Points on a hilly landscape, in no order, each with its height.
From any point a ball rolls to the lowest of the 2 points nearest to it. It stops when none of these is lower. Distance is the straight distance between rows; heights are no part of it.
q236 height 528: [-47 -17   1  -6  30 -15   0 -23  19 -11 -28  40   7  60  42   8 -10   5
 -10 -18  25  33]
q25 height 515: [-49 -27 -35 -35   6   3 -14  27 -10  -4  -3  -3   5  16  13 -22  -7  41
  -5  11 -20 -48]
q567 height 863: [ 51  13   5  18  -4  52  26 -20  21  32  11 -12  -6 -21 -13   6  -3 -43
  -2  -4  -5  27]
q587 height 798: [ 21  46   8 -19  20   1  21  -6  13  12  35 -40 -16  21   1  27  -8  14
 -29   9   4  35]
q589 height 882: [ 12  52  16  46   0  36   5 -12 -29   3 -16  19  -9   1   1  10   8 -45
   3 -20  15  15]
q519 height 361: [-43 -25 -18  16   8   2  25 -13 -63 -38   3 -19 -44  21  -4 -19  -3 -35
 -17   4  -5 -11]
q964 height 457: [-26 -21 -18 -11  27 -29   0   0  15  -2  -6   7  -8 -19  12 -19   5 -21
 -31  28 -36 -25]
q820 height 660: [-30   7  49  -8   7 -23 -21  -3 -86 -20  31 -12  16 -10  10 -25   2  -7
 -36 -46 -16   5]
q457 height 488: [-39 -59 -30 -10  48  -6  13 -10  -6   7 -37 -11  15   1 -25  -2  -1  15
  -8  29 -35  14]
q487 height 658: [-34   1 -12   9 -15  -2 -15  12 -40  11 -34 -14  -6 -12 -10   1  18  13
  12   1  -9  -8]
q361 height 516: [-21 -35   8  11   1 -24  18 -32  41 -36   2  19 -49  49  10  11  -9  -9
   6   7  51  15]
q488 height 290: [-30  34 -21 -34 -28 -13  -4   1  -2 -20  -1  23   4  28  35   2  17 -22
  -3 -15  17 -55]
q26 height 188: [ -5 -16 -37 -15   3  -1   8  23  58 -11 -15   7  -4  36  15   5 -28  45
  10  -3  -3 -13]
q635 height 431: [ 26  13   4  10   0  39 -10 -14  44  69 -34  11 -13 -19 -17  16  29  28
   6 -12  -6  -5]
q310 height 227: [-21  -1 -24 -17  40  10   3   4 -35 -22  16   7  56 -10  25  -8 -20   6
  -9   3 -40  30]
q839 height 500: [ 12  -6  54   8 -37 -14 -21 -20  14 -34  35  -1 -37  14  15 -14   1 -25
  -4  -8  50   1]
q945 height 160: [-29 -59 -16   3  24  -2   0   2 -50   1  14 -32  36  22  -6 -14 -11   0
  17  15  -2  43]
q571 height 512: [-12 -23 -59  36  33 -16  11  -9 -30  18 -45   7  16 -17 -14  -4   6 -41
   2  18 -32   9]
q194 height 429: [ 33  12  43   4 -23  -2 -12  -4  23 -34  20   8  -1  -5   9   4  -3   7
  27  -7  34  41]
q685 height 295: [ 30   0 -18 -11 -22  12  27  -7  50 -17 -15  18  19  -2 -22  36 -10  15
  45  -3  26  19]
q405 height 837: [ -1 -51  -6  17  37 -23   1  -5 -32   2 -10  -1  30 -44 -26 -28 -18 -40
 -37  10 -31   7]
q727 height 303: [-10  11   5 -19 -40  -9 -18  18  -3 -24   1  18  10  -2  18 -15   4 -27
  -5 -12   9 -43]
q430 height 844: [ 51  -6  18 -12 -19  22   2  16  31  23   9 -18 -14 -38 -37 -21   4 -23
  -7   2 -27 -40]
q305 height 349: [-57 -11 -14   6  35  -2  23 -31 -49 -20   9  -1 -15  43  19  -9   4 -39
 -20  -8  -3  -4]
q588 height 310: [-29 -27   5   9  15 -27 -18  -9  24 -16  13   5 -13  29  39 -38 -20 -36
  -9   8   7   5]
q32 height 237: [-21 -45  16 -33  26 -25  -1 -20  28   0 -25  41  32 -22  -4  30   7  29
   6  26   4  23]
q503 height 540: [-18  44 -21   1  -1   3  28  -5 -22 -42  -2   1 -23  10  17  -7  -5 -50
 -21  -6 -10 -28]
q312 height 305: [ 23  -2 -15 -20  -7  41   8  18  44  22  -6 -11  -1  35   5   9 -26  58
  -1  -8  -8  -1]
q221 height 685: [ -1   8   5  -5   5   0   0  16  22 -14  25 -34 -30  24  12 -22 -25  -1
  -5  11  -2  -5]
q897 height 803: [ 23  21  22 -12   0   3 -17  18  13  38   9 -32 -22 -15 -18  10   5  40
 -21  27 -19  -8]
q484 height 747: [ 29  46 -25  11   8  25   9  12   3  27 -26  -1 -16 -36 -28   7  26  13
 -20  17 -34 -64]
q679 height 818: [-25 -29 -10  19   5 -14  16 -14  -3   5  -8 -44 -60  36 -25  -2   0   1
  -9  20   0   5]
q253 height 170: [ 29  14  -6 -36 -16 -20   5   7  67   4  22   7   8  19  19  15 -17  -7
 -14  12  26  -9]
q550 height 850: [ 15 -10  23  21 -22 -28 -11   9 -21  -9   3  -6 -10 -42 -20 -38 -20 -41
 -36 -18  -1 -19]
q762 height 712: [ 16 -20  -4  11  -4   0 -19  14  29  42 -18 -35 -39   9 -32 -32  17   9
  -1   8 -32 -29]
q379 height 197: [ 40 -19  22  29 -10  23  13  -2   7 -13  31 -22 -45 -15 -30 -27 -20 -21
   1   6  -4   7]
q245 height 829: [ 29  -5  21  15 -23  -4 -19  28  -5  16  12 -28  -9 -31 -23 -29 -10 -18
 -19  -9 -19 -14]
q307 height 665: [-20  11  11 -18 -13  -6  -6   7 -57 -47  16  -3  16  -6  13 -22  -3 -10
 -12 -43  -8  -6]
q82 height 791: [ 35  39  27 -15   5  -3  -5   5  24  45  30 -30   2  -3  -2  19  -2  26
 -21  15  11  23]
q943 height 385: [ 19  -7  20  23  36  -7  -6  -9   9 -41  18  22  14 -26  30 -19 -34  -5
 -12   3  -8  58]
q363 height 543: [-18  64 -23 -13   7  -2  29  -3 -13   5  16 -13 -17  35  28   7   3 -24
 -19  -1 -11 -26]
q163 height 854: [ 50   7  10   7 -18  32  14  -7  42  16   5  -2 -14 -37 -14  -4   4 -59
 -14  -9  -9 -25]
q637 height 216: [ -7  21   0  19  -2 -23 -24  -1  -4  26 -45  39  13 -40  -6  21  35   7
  13   4   1  -7]
q348 height 371: [ 28  41  19  15   3  13  -6  -3  -8 -11  18   3  11   1  20   9  -7   6
  24 -17  10  39]
q714 height 354: [ 12  -5   7  54  -3  51   8 -17 -36   5  10 -51 -31  22 -16 -37  -4 -32
  -6  -2 -22  27]
q802 height 588: [ 19  19 -10  31 -11   9 -19  26 -38   0  -3 -13  31 -32   0 -35 -37  -7
 -40 -21 -40 -16]
q160 height 269: [ 18  -4   4  12  14 -32 -31  18  24  66 -14   8  26   9   6  17   4  50
  -9  -7  14  11]
q878 height 316: [ 17  47  27  11   1  -3   8 -11  48  -9 -16   0 -45 -22  -2  20  10  11
 -12  18  -5 -10]
q110 height 821: [-29 -36 -14  -9  15 -35  32 -21 -22  -8  -2 -29 -46  11 -25  10  12 -17
 -11  26  15  -8]
q659 height 602: [ 16  58 -12  -9  -8  69   8   6 -11  13  13   1  22  13  21  -3 -12  -1
   9 -28 -21 -15]
q909 height 223: [-10  -1   5   6  44  -9  31 -24 -44 -26  18 -13   9 -18   1  20  -4 -10
 -11  14  -9  47]
q92 height 855: [-18 -44  24  11  25  -2   0 -10 -58 -10  -9  20  41 -31 -16 -41 -23 -37
 -34 -13 -11   9]
q670 height 236: [ -2  18 -30 -14  11   7  15   4   9 -17  26   0  16  46  35   4 -22  -5
  13 -20   0  12]
q653 height 229: [ 46   5 -19 -28 -14 -11  17  -1  79  -5  -2  20  19   5  -2  35 -11  21
   7  10  22  -3]
q483 height 262: [ 28 -21   9 -10 -17 -36 -42  18  60  55   1  15  23  12   4   7   3  24
   0   3  27  -7]
q895 height 435: [ 12  29  25  -8 -33  61 -15  13   9  30 -13   7  -7 -23  -4  -8  16  24
  13 -20   1 -25]
q999 height 475: [-43 -41 -31  -1  59  -8  17  -9   5  -1 -26  13  16   1   3 -18 -18 -18
 -23  35 -49  -5]
q303 height 365: [ -8   9  20  18 -18  23  41 -23 -38 -32 -12   4 -60  13 -25  17  18  -6
  25 -10  25  -4]
q6 height 396: [ 13   8  46   1 -38   8 -40  22  22 -38 -15  17   6 -33   4 -10   5  42
   9  -6  -1  -9]
q330 height 370: [ -2 -16 -18 -32 -16  -2  20  31   9 -10   1 -27  -2   3 -26   7 -13  23
  17  12  -7 -20]
q366 height 573: [-11  63 -22  14 -10   6  -4  -1   6  13 -26  44   7  11  37  15  11 -14
  -7   2  10 -18]
q675 height 719: [-14 -24  27 -55 -25 -22   5 -10   1 -48  13  16  21 -33  -1 -11  10 -41
 -33   3  20 -27]
q789 height 263: [-13  17  15 -35 -13 -18  -2   5   5 -24  20  -9  -5  14   8  14  10  22
   8   1  23  14]
q392 height 511: [ 16 -21 -10  44   3  38  -1  -1   1   5 -10  -6  -7  25  -7 -10 -12 -12
  34  -1   6  31]
q929 height 497: [ 49   4  31   1 -12   1  -1  -9  54   4  30  -2 -14  -7   3  -2  -7 -17
   7   5  15  21]
q375 height 656: [-44 -21  -5  -3   0   7   7  -7 -37 -37  -7 -13 -21  44  -3  12   4  30
  47 -27  13  20]
q130 height 675: [-18  -7 -17  13  -2   3 -28  24 -16  31 -38   6   8 -18 -18   6  21  60
  19  10 -24 -21]
q188 height 659: [ 14 -18 -28  15 -14  22 -26  32   5  11 -22  -4  12 -21 -22 -16  -4  53
  33   9 -26 -21]
q338 height 897: [ 10  23  -1  -1   2  37  19 -14 -37  29  20 -34  21  56  -7  19   7  10
  32 -44  11  32]
q407 height 245: [ 26 -51   8  10  -3 -18   9  -3   9  39   9 -20 -14  24 -38  26  -4   9
  21   5  44  29]
q211 height 317: [  0  -6   4  30   7  -1  26 -34 -37 -14  -6  22 -19 -18 -19  26  14 -26
  29  10  43  20]
q428 height 436: [-32 -11   0   3   6 -20   3   5   7 -22 -33   6 -47 -30  -1 -17  10  -2
 -26  14 -34 -32]
q107 height 384: [ -9 -31 -16  17 -15   1  25   7 -42 -29  -8 -35 -41  -4 -39 -11  -9 -29
  -6   3 -12 -19]
q409 height 637: [-25  -3  26   8 -27  15  -7   2 -25  -4  -9  -9 -34  49  -5  -1  12  18
  43 -33  25   8]
q421 height 286: [-27 -43  11 -18   9 -19 -13 -26  22 -14  19  38  26  30  40 -23  -5 -46
 -14   9  13   9]
q683 height 189: [-42 -18  15 -19  41  10  21 -14 -47 -36  17   4  23  -7   2  -8  -8   9
  -7  -2 -32  35]
q84 height 220: [-14  14 -25 -32 -13  -1  -2 -13  33 -45  26  26  26  54  59   8 -16 -12
  12 -20  17  -1]
q232 height 277: [ -3 -18  -2  13 -12  -3 -45  22  -3  56 -13 -22  -2  35  -4 -13  -1  27
  12  -3  -3   2]
q602 height 209: [-30 -22  -5  -3   6 -29 -25   7  21  16 -17  16   2  10  14  -5  -6   9
   5  10   8  -2]
q339 height 260: [-51  -9 -29 -46  33   5  41 -16 -21 -25  -9  22  36  27  20  20  -6  -2
   7  -5  -2  18]
q237 height 406: [  9   2 -17  12  -8  12  14  16 -31 -18  -6 -45  -4 -22 -28  -5  -7  -6
   0  12 -20   0]
q265 height 655: [  4 -24  20  36   2  -4 -21   0  39  19  -9 -18 -54   7 -22 -24   2   4
  14  13  -4   6]
q204 height 296: [  2 -21   9  23  -1 -17  20  -9 -36 -11 -21   7  -7 -56 -44  27  22 -10
  17   9  19  21]
q206 height 534: [-35  26 -25  -4  20 -13  -7  -7  23  -5 -24  44  14  49  51  25  -4  23
 -14 -19  12   9]
q808 height 713: [-28 -36  15 -52 -10 -25  -3 -10  40 -45  -4  27  -1 -18   2  -5   9 -14
 -19  23 -10 -31]
q299 height 287: [  0  -8   5   7 -22 -13 -30  10 -35  77 -14 -27   9  18 -27   6  21  -2
   6   1  19   4]
q290 height 524: [ -5   1 -47  30   3  17  19   5 -31  -8 -21  10  20 -12  -2  -2  -4 -50
   8  -1  -7  -4]
q103 height 895: [ 14  23  -8  18 -11  47  22 -20 -70  16  22 -41  19  28 -20  10  16 -13
  26 -27  -4  18]
q50 height 228: [-30 -39 -32 -30  -1 -25   6  13  40   0  -9   5 -10  69  21  -4 -22  20
  -1 -18  10 -10]
q876 height 337: [ 56 -35  26  16 -27  -9   5   7  19 -17  31  -8 -21 -42 -46 -21  -9 -41
   8   0   8 -15]
q268 height 422: [ 21  28  -4   0   7   2  25  13 -10 -47  10 -16  -4 -34  -7   0 -19  -7
 -18   0 -24  -1]
q861 height 418: [ 26  24  -4 -16 -15  22 -15  21  45  43   6   5  22  26  25  11  -7  34
  -8   1  15 -13]
q532 height 448: [ -4  16  -3   9  -5  14 -17  20  -6 -50   7  15  12  -2  41 -31 -26   0
   5 -31 -22   9]
q255 height 889: [  5  17   7  56  -4  32   6 -21 -61  13 -14  -6 -15   6 -15  10  17 -21
  18 -10  12  30]
q551 height 180: [-23 -32   7   1   7 -11 -37  21 -12  22  10 -28  -4  30  13 -25 -13  41
  16  -1  -1  31]
q787 height 603: [-11 -10  38   6 -43  15 -22  -2  -7  13   4   0 -29  41   0 -22   6 -16
  31 -25  39 -13]
q544 height 373: [ 47  -4   0  14  10 -36  -5   4  55  16   1   3 -33 -31 -24 -24  29 -28
  -6   7 -16 -27]
q660 height 206: [-16   8 -19 -41  -9 -28 -11  -4  50  -8   8  28  30  31  47   6  -6  -3
 -18   3  21 -12]
q838 height 646: [-21  -3  44  10  -8 -11 -32  10 -69  -8 -10  -4  16 -30   0 -30   3   0
 -24 -24  -6  22]
q28 height 412: [-27  16  24  22 -10  -7  -5  10 -24 -37 -35  -1 -57 -33 -13  -9  15   8
  -9   2 -22 -10]
q285 height 514: [ 36 -10 -40  22  22  -9   0  20   3  16  -2 -22  22 -30 -22  -1   1 -10
  -2  25 -37   5]
q546 height 432: [ 59 -32   2  18   6 -35   0   4  30   7  11 -20 -14 -46 -52 -24  15 -22
  11  12 -10  -5]
q835 height 676: [-24   5   0 -20  -7  15  11   9 -14 -10  29 -47 -26  47  -2  -6  -4   8
   8 -11  -6  -4]
q9 height 259: [ 11  16 -23  -7  31 -30  43  -7  28  -4   2  -8 -23 -22  -7  26  -3 -25
 -18  34 -12  -2]
q439 height 281: [-14  15  31  -4  -5 -21 -14 -12  21 -37 -26  50  -2 -53   5  26  23  19
  -4  13  -4  15]
q498 height 620: [ 28  27  22  41 -24  29   0   2 -62  -3  -6 -22  11 -25 -19 -16 -10 -28
 -14 -34  -3  12]
q433 height 264: [ -1 -10  19  21 -16 -27 -22  -2 -28  -5 -46  31  -2 -64 -29   8  40 -13
  13  -7   4  -2]
q406 height 751: [ 43  47 -23  17  21   9   4  15  -2   8   0  10  14 -53  -5  15  -2  15
 -26  17 -36 -31]
q968 height 527: [ 31  14  -3  -1 -32  65 -18  15  52  23 -12  30  21 -12   6  -6  -2  29
  17 -11 -11 -40]
q429 height 648: [-22  30  13   1 -16  27 -10   4 -54  16  -9 -41 -20  17 -17  -5  20  13
   9 -16  -3  -5]
q664 height 687: [-22   0 -44 -15  45 -17   9   0  -8  29 -24  33  35 -25   0  29  11  41
 -29  39 -29 -39]
q850 height 811: [  1  -1 -13 -15   9   4  30   2  42   5 -15 -15 -37  78   4  21 -19  19
 -19 -19  18  12]
q860 height 283: [-29   6 -17  -1  26 -14  19 -18  29 -26 -33  39   4   0  26  22  -5 -10
  -6  11  -4  14]
q775 height 815: [ 31   1   0  -3  -8 -18 -21  29   7  27  16 -24   5 -33 -20 -11   4  23
 -19  18 -27 -28]
q172 height 691: [-14  16 -30 -17  23 -20   5  12  17  16  -5  16   2 -19   3  39   6  55
 -36  29   0 -51]
q138 height 824: [-23 -35 -12 -16  27 -33  48 -18 -35 -24  34 -20 -21  -2 -18  -1  -2 -44
 -32  31   2   0]
q491 height 334: [-45 -33  -4  -3  36 -14  -1 -12 -22  -9  23 -10 -12  39  29 -42 -15 -32
 -24   5 -11  20]
q481 height 247: [ 36  27 -16   6  26 -10  33  -8   5  18  10 -35 -16 -29 -22  37   1 -19
 -31  38 -13  15]
q976 height 499: [ -5 -41 -48   4  38 -27   0   0  -9  27 -16 -11  26 -25 -31  -3  12   4
 -11  41 -42  -8]
q896 height 814: [-12 -34 -12  -2  11 -17  30  -2  20  -1 -11 -36 -45  61 -18  21 -17  23
  -6   0  26  21]
q248 height 152: [  3   6  -3  -4   7 -28 -18   6  10  30  -4  12  22  -5  10  19   4   9
  10   4  17  21]
q68 height 589: [  7  46 -44   1 -10  42  18  21   2  16  -7  11  21   5  14   3 -10 -17
  -2   3 -21 -46]
q196 height 533: [-17  17 -39  24   5  18  49  -8 -32 -46 -14   8 -17  15   6   1  -7 -43
  17 -14   2  -6]
q281 height 554: [-18  50  -2  18   8   4 -30 -11  12  24 -28  36  11  27  50  11   3  20
   5 -10  14   4]
q821 height 559: [ 41   0  17   1 -29  30 -21  -6  56  52  -7  28  -2 -20  -8 -18  23 -18
  12 -12   3 -27]
q437 height 638: [ 41  17  19  17 -13  38 -29   7  49  53   2   8  14  -7  11 -32  -7 -24
   5 -11  -4   1]
q951 height 742: [ 23  10 -31  20   2  31  10   1  18  15 -35 -26 -30 -16 -43   3  17  32
  -8  14 -53 -46]
q20 height 234: [-34  -2  11 -27  -4  -9 -24  -3  21 -22 -10  18  -1  16  37  -6  -1  31
   5   0  13  11]
q85 height 273: [ 15  14 -49 -11  39 -39  31  -9  40  29  -5  11   8 -14  -2  31   6  -9
 -20  30 -12 -24]
q442 height 388: [ 23 -36  -7  -8  -6 -28 -33   9  59   8  15  21  34 -18  12  -9  -1  11
  20  16   7  -1]
q950 height 313: [-12  35  11 -17  14 -20  10  -3 -66  20  31 -33  16  14 -10  31  24 -12
   8 -25  22  29]
q543 height 805: [ 17  30  -4   1  22  13  28 -10  46  17   7 -31 -28  54   9  21 -20  26
 -21 -11  -7  35]
q677 height 225: [  2  -6 -22 -36  20   5  14  21 -30 -20   9 -16  53 -32  -9  16  -4  44
  19  15 -21  27]
q865 height 633: [  9  12  38  17 -26  -1 -20  23 -71  -3  12 -34   0 -22 -28 -17   4   5
 -11 -27  -4   6]
q992 height 634: [-10  33  34  29 -11  48  -5 -13 -41   3   4 -20 -26  25   2 -14  16  -5
  16 -43 -13   8]
q388 height 238: [ 17  16   5   2  29 -25  25  -4 -29 -15  15 -26  -2 -48 -27  33  -1 -13
 -27  33  -6  42]
q798 height 873: [ 30  38  17  36   5  42   2 -22   1  37  -7  -8 -18   1   4   7   4 -31
  -5  -8  10  32]
q921 height 272: [-43 -33 -34 -11  30  -9  34 -17  16 -29 -12  23   3  25  23  15 -19 -17
   8   8   5  10]
q205 height 670: [ -2  12   9  -3  -5   3  17  -1 -41 -20  35 -23  -6  18   2  -8  -3 -24
   4 -21   9   2]
q843 height 569: [ 31  20 -20  52  12  17 -16  20 -13   1  -1 -28   6 -32  -7 -41 -28  11
 -36   5 -54  -2]
q882 height 340: [  6   1 -20 -13 -14   2  28  10  -3 -20  -7  -9   1  -6 -25  29   3  14
  41   2  17   8]
q142 height 251: [-25  -1  -5 -50  32   0  14   0 -11 -37  36  25  70  -4  36 -13 -17 -14
 -15  -2 -29   8]
q618 height 302: [ 33 -16  15  41   2  34  28 -30 -26   4  25 -32 -53  24 -22 -21  -6 -31
  -6  18   6  16]
q687 height 444: [ 29 -24  -9  34  -2  28  -6  14 -19 -10  19 -30   5   5 -14 -28 -32 -19
  29   2 -15  28]
q67 height 330: [  1   7  27 -19 -27   9 -12  16 -11 -67   0  15  17 -43   7  -1   2  29
   8 -12  -4   5]
q644 height 480: [-23 -12  52  -7 -25 -25 -51 -14  16 -26   9  16 -18   7  30 -20  13 -15
  -3  -2  27  -1]
q596 height 657: [  0  40 -15 -14 -12  34   4  19   2 -16 -16  14  21   9  14  27  -5  52
  40 -21   0  -3]
q113 height 477: [ 30   0  -4 -20 -22   8  -5  12  40  72  -1  -8  -2  19 -11   8   6  21
 -16  -3   0 -40]
q78 height 510: [ 35   1  -2  -7 -26   5 -31   6  65  66   7  13  -4  -9 -11 -13  18   7
  -5   3   2 -75]
q533 height 417: [ 18   4  10  14   4   4   3  13 -18 -43  35   1  22 -20  26 -12 -23  -8
   9 -22   4  37]
q628 height 584: [  7  -3 -11 -10 -14   1 -28  22  41  13  -3  24  14  -7   8  -3   5  54
  13   9   2 -58]
q516 height 250: [-21  10 -23 -18  15 -10  29 -18 -25 -22  15  13  17  26  22  27  -1 -15
  18 -26  23  17]
q559 height 513: [ -6 -14  34  -6 -21 -26  -2 -42  29 -46  16  22 -41  21  19  15   7 -12
  12  16  52  16]
q881 height 309: [ -2   2  -6  19  14 -18   5  -5  11 -30 -13  16 -18 -16  13  -2  -5 -25
   0   6  -5   9]
q464 height 325: [  7  47  35   1  10   5   0 -12 -38  19  22 -18   4   5  -7  28  13  14
  16 -15  17  37]
q184 height 893: [  3  19 -11  40   2  22  24 -26 -99 -12  10 -13   7  15 -17  15  15 -20
  19 -22   4  22]
q210 height 674: [-65   1   3 -36  -1 -18 -15  -1 -29   9 -18  18  -1   4  25 -13  21  -2
 -21   7  -2 -38]
q489 height 118: [-21 -51 -15  22  19 -12 -21   4 -29  21  12 -20   8  49  11  -7 -10  18
  31 -11  10  44]
q807 height 539: [ 43   7 -20  49  24  -3   4   9  -7   6  -1 -10  15 -36  -2 -20 -22 -40
 -23   7 -37  13]
q681 height 605: [ 30  27   2  37  -6   7 -10  11 -48 -12  -5   1  38 -44  -4 -25 -33 -25
 -15 -38 -11  25]
q701 height 282: [  7  -6   7 -21  -1   8   0  26  -2 -47   1   0  22 -53  -6  10 -11  50
  21   7 -21  20]
q264 height 760: [ 32  22   1   7  17 -13 -15  22   3  12   6  22  39 -72   2  21   5  32
 -14  22 -21 -15]
q148 height 463: [  3 -17  39 -17 -28 -24 -48 -12  20 -36  25  16  16  -8  26  -3   3   6
  12  -2  30  29]
q772 height 190: [-20 -50 -28 -25  38  -6   9   7 -34  -6  13 -27  49  -4 -14   3 -17  27
   8  22 -25  42]
q476 height 706: [ -9  -1  26 -50 -14 -32 -16  -4  46 -38  15  22  -5 -26  19   2  10  23
 -34  26   2 -23]
q890 height 278: [-42  27   2 -38 -24 -12   6   8  13  -4 -10  -7 -35  34  15  -6  10   5
 -12   1   3 -52]
q7 height 285: [ 10  27  23 -14  -7 -14  14 -17  22 -12   0  -6 -22 -19  -9  33  11  -1
   1  13  21  18]
q542 height 523: [-24 -36  -5   0  20  -7   7 -35   5 -22   6  34  24  49  24  19  -3   7
  23 -25  45  43]
q609 height 306: [-20  14  29 -27 -35  -3   6   5  -1  19 -13 -27 -48  32 -14   9  20  18
   1  -7  22 -25]
q517 height 872: [ -7 -25  22   3  -4 -24 -14  -8 -32 -17  15   9  22 -36   3 -43 -34 -51
 -55 -26  -4   1]
q836 height 294: [ 17 -23   3 -18 -18 -25  -3  -3 -23  -1  31  11  41  -1  -8  31   6 -12
  44  -4  56  37]
q462 height 583: [  2 -26  -2  15   0   1 -32  23  23  -9 -21  28  22 -36   2 -12  -4  50
  36   1  -9   2]
q786 height 623: [ -3  33 -27   3   2  47   9  -1   5  19 -15  -5  11  38   7  11  -6  24
  23 -27  -6  -1]
q795 height 501: [-40 -12 -27 -17  -4  -1 -20  32 -18  19   1  -1  34  40  25 -27 -14  28
  13  -8  -8 -14]
q254 height 307: [ -9  -6  -2 -13   5 -16  17  -4 -54  13  17   4  42  -7 -14  29  14 -17
  23  -6  31  27]
q424 height 698: [-25  25   9 -46  -6 -28   2  -3  24  -6   3  16  -6 -17  17  29  15  38
 -25  32   1 -34]
q614 height 390: [-10  23  26  29 -13  18  16  -5 -38 -38 -34 -13 -40 -20 -33  11  20   4
  11  -9  -2   8]
q805 height 261: [-27 -20  20 -24   9  -6  -2 -20   9 -24 -42  62  19 -54 -13  34  27  10
  13  18  -4   8]
q927 height 341: [  1 -20   6  27 -21   2  38 -33  -8 -26  -5  18 -53  17 -10   9   6 -25
  19  11  42   1]
q886 height 546: [-13  54   3 -14  -4 -10  22 -16 -16  23  23 -14 -17  49  13  22  12 -21
 -11 -26  20  -1]
q912 height 587: [ 40  22 -23   5 -13  23 -15   2  57   1 -10  46  21 -20  14  13   8  23
  14   7   7 -58]
q86 height 828: [  5 -47 -13  -2  31 -28  18   2 -29  -3  25 -27   6 -20 -14 -12 -14 -49
 -32  30  -6   8]
q171 height 582: [  3  54 -19   6 -17  19  -4  14  15   8  -7  39  13 -10  30  -1  -2 -19
 -22  -1  -4 -61]
q915 height 668: [-58 -35  23 -42 -20 -27 -12  -7 -19 -17 -11  25  -4  14   5  -5  19  -4
   0  -7  11 -18]
q165 height 486: [ 25 -35   7   6   3 -24 -44  17  37   9  -3  28  23 -52  -3 -33  15  28
  11  10 -12  -7]
q282 height 322: [  7  19  18  14   0 -20 -16  -3  38  -9 -36  27 -33 -39  -3  14  18  48
   5  12 -12  -8]
q894 height 201: [  5   0 -13 -23  19 -25   7  -7  23   4  -2  19  40 -31   4  40  -1  29
  11  17  13  27]
q239 height 684: [-41 -11 -11  -7  52   4  -2   3 -11  17 -19  49  38 -35   5  -2   8  26
 -35  31 -38 -50]
q947 height 728: [ 30  -8   6  12  -8  37 -20  10  56  31  14 -12 -12  30  16 -37 -25 -17
   7  -2  -4   9]
q960 height 551: [ -3  31  11   2 -29  21  16 -28 -27  23  17   1 -18  47   7  -1  24 -45
  15 -34  44 -12]
q126 height 363: [ 17  30  43 -42 -51  32 -18  12  24  36  13 -15  -3  -5  -6  14  13  12
  -6  -9  12 -28]
q531 height 662: [-54 -20 -18 -20 -11 -10  12   5 -26 -21 -16  -2 -10  31   7   2   4  -2
  17 -19  15 -13]
q39 height 541: [-19 -24 -10 -30 -13  -6 -12  29  31 -12   2  17   2 -13   9 -17  -7  37
  -3  11 -18 -46]
q193 height 679: [-50  -2   6 -31  15  -8 -10  -3  -8   8 -19  50  24 -19  23   1  15  18
 -32  17 -25 -36]
q830 height 327: [ -7  26  25 -38 -38  26  -1   2  -8  28  13 -24  -6  24 -15  13  25   4
   5 -24  31 -24]
q958 height 308: [ 39   2 -22  11  26 -48   2  -1  55  44   0   1  -1 -27  -9   7  12  -2
 -11  18  -6  -5]
q816 height 479: [-13  13 -11  -9  -7  19 -28  29 -25  -9   4  19  43   0  29 -27 -12  22
  10 -17 -17 -19]
q975 height 581: [ 21 -46   0  38  -2  -3 -12   4  22   6  -6  -8 -18   7 -12 -18  -2  -5
  44   9   3  13]
q192 height 374: [ 22  20  13  14  -7   1 -28   7  20  80 -28   5   5  -2 -20  31  23  31
  -5  -6  15   1]
q752 height 346: [ 12 -12  38  23  19 -22  -3 -21  36 -41   9  22  -9 -30  26  -6  -7 -22
 -19  12   0  33]
q944 height 398: [ 26 -19  -2  54  -1  26  -5  -1 -58 -10  31 -59   9  18 -18 -33 -14  -7
   6  -8 -15  33]
q475 height 710: [ 26  -4  12 -19 -33  28   2  20  35   0  30 -27  -9   7  -3 -32 -26 -12
   8   0  -3 -14]
q708 height 271: [ 30 -35  15   5 -18   1   4   0 -11   5  19  -4  -2   3 -26  20  -6  10
  49   2  47  35]
q230 height 265: [ 15 -15   4  11   1  -1   1  -1 -19  53  -1 -36   5  35 -42  25   6  15
   5   9  25  34]
q403 height 568: [  4   5  32   8 -42  17 -12 -17  -8  42  -5  12 -10  20  -1   2  20 -44
  25 -23  47  -6]
q411 height 519: [ -6 -33 -19  -4   1 -15  18 -18  36 -32  10  28   4  57  25  15 -16  -8
  19 -14  57  19]
q997 height 270: [-38  -4  -2 -44  15   0  11 -30   9 -42  12  45  43  25  45 -14  -5 -38
 -10   3  -7   3]
q903 height 733: [ 23  -4 -16  19   3  18   6 -16  29  31 -20 -55 -41   8 -44  -5  18   7
 -13  28 -36 -14]
q919 height 580: [  1   8   6  39 -14  55  -6  -8 -12  11   3 -11  -8  44  12 -28 -11 -24
  31 -27   3  24]
q393 height 775: [ 35  39  14 -21   7 -27 -13  15  19  21  31  -2  27 -47  10  22   1  30
 -11  23   4   6]

Call two points neighbours if one is among the 2 nearest of the other. Go from one point of each pair to the other, from neighbour to neighbour, staying as low as possible. Name the highest point that can't be avoided.
q407, q489 => q299
q683, q379 => q546
q26, q483 => q821

For each start below, name the point where the ball stops.
q172 => q248
q103 => q82
q285 => q248
q237 => q683
q221 => q248
q960 => q248
q943 => q253
